Points on a hilly landscape, in no order, each with its height.
A ball rolls from a point to the lowest of its 5 nearest points, and stops where none of them is lower. Distance is the straight distance between rows; heights are no part of it.
<513>: [-10   2  12  12   8  14  -1   0  -9  -8 -16]  h=7.5
<388>: [-40 -15  -3 -19  28  -4  -1 -71   3 -21  13]  h=41.5
<242>: [-22   0  21 -10 -55 -12 -17  54  18  -1  36]  h=20.4
<532>: [ 42   0 -16  -6  31  28  -5 -17 -21  -1   7]  h=14.2
<370>: [ 10 -14  18 -22 -32  -1 -19  44 -18  -9  29]  h=29.3
<596>: [-25  25  19  32 -26 -13  20  35  50  26 -32]  h=14.7
<448>: [ 47 -10  -6 -23   0  10 -23  26 -27   1  34]  h=49.2
<542>: [-46 -26   8  -9  25 -28   1 -92  19  -8  32]  h=52.5
<569>: [-20  10  15  26 -20   2   7  29  25   3 -15]  h=37.5
<178>: [-13  14  26  13 -33  -8   1  40  30  13  -4]  h=24.6
<189>: [ 50  -1  -2   3   3   7   2  46 -12   6  -3]  h=59.9
<264>: [ 22  -5 -56 -21  36  16  15 -93 -27 -24  -4]  h=59.4
<518>: [-46   4  -2  11  21  -2  -2 -58   0   5   1]  h=59.7
<142>: [-14  14  27 -10 -64 -24   8  77  50  24   6]  h=15.4
<439>: [-16   5  28   3 -47 -11 -10  41  26   5  19]  h=18.4
<348>: [ 50   1 -15  -7  22  20 -10  17 -20   4  18]  h=39.7
<164>: [ -6 -24   3 -30  22  19 -17 -55 -15 -31   8]  h=16.4
<149>: [-24 -27 -21 -40  25   7  15 -93  -9 -50  22]  h=62.5
<332>: [-24   0   0  11  22  16  -1 -36 -16  -3 -17]  h=48.1
<480>: [  7  28  15  -2 -40 -24  15  75  31   9 -39]  h=4.9
<192>: [-55  12 -11  22  27 -17  15 -79  -5   7  -2]  h=66.8
<573>: [ 18   8  10  19  -5  -1  16  40  -2   2 -34]  h=44.1
<509>: [-51  18 -18   7  33 -12  26 -87 -24  -5  -3]  h=59.8
<344>: [ 52   4 -16  19  19   5  14  37  -2  13 -33]  h=69.3
<38>: [  5   3 -10  17  29  21  15 -24 -28   8 -28]  h=50.3
<369>: [ 13 -12  10  -9   9  24 -12 -12 -16 -15  -2]  h=16.9
<494>: [ 27 -16 -13 -28  20  24 -14 -54 -22 -19   9]  h=35.5
<117>: [ 56  -2 -16  -7   3  -3  -2  67 -10  12   9]  h=44.7
<111>: [ 62  12 -21   9   2 -21  11  69   9  13 -41]  h=67.1
<77>: [ 60   5 -22   1  26   9  -9  37 -14  13  10]  h=56.7
<300>: [ 32 -14  -3 -25 -33 -10  -2  75 -18   7  16]  h=24.3
<184>: [-31   6  12  43 -10  -8  10  -4  33  23 -23]  h=40.8
<76>: [ 59  -4 -27 -23  -1   4 -20  67 -16  20  37]  h=46.3
<2>: [-10  25  22   5 -44 -30  15  66  57  23 -26]  h=12.9
<585>: [-24  -7  25   7 -23  -5 -22  11  16  -4  22]  h=11.6
<21>: [-37   0  18  26  -5  -8 -14 -20  18  17   4]  h=12.0
<478>: [ 12   4  11  -5 -38  -9   4  71   4   1  -4]  h=9.8
<63>: [ -8  -5  21  -8 -13   7 -20  18  -6 -15  19]  h=20.8
<383>: [-57   9  -4  41  16 -16   9 -56   4  28  -9]  h=67.8
<399>: [ 64   8 -31   1   1 -15   4  79  -1  18 -16]  h=58.8
<91>: [  0  18  18  12 -20  -6  11  46  14  -2 -25]  h=23.8
<35>: [  8 -20  12 -34  12  15 -18 -35 -15 -26  23]  h=30.7
<115>: [ -7   2  19  -5 -52 -11  -3  71  18   4  14]  h=16.8
<310>: [-26  -5 -12 -10  30   9   2 -71 -23 -18 -17]  h=42.8
<125>: [-38   8  -2  38  13   4  15 -19  -3  11 -28]  h=46.7
<525>: [-34 -22  28   6 -18 -17 -31 -18  27   7  37]  h=17.8
<319>: [  9  19 -54  -3  37  11  33 -91 -41  -9 -19]  h=62.0
<220>: [ 11 -23 -33 -33  27  12  11 -87 -17 -41  12]  h=52.9
<239>: [-21   2  22  17 -12   5  -8  15  15   0   1]  h=22.5
<7>: [-23 -15  30  -9   2   1 -29 -16   1 -14  21]  h=21.1
<97>: [ 14   6 -39  -3  37  24  17 -64 -31  -1 -21]  h=63.6

Write out the way that a ball takes from each point below.
<264> -> <494>, <532>
<184> -> <21>, <585>
<542> -> <388>, <164>
<319> -> <310>, <164>
<370> -> <478>, <480>
<383> -> <21>, <585>
<518> -> <388>, <164>

For each start below, name the point where the ball stops.
<77> -> <532>
<115> -> <480>
<509> -> <164>
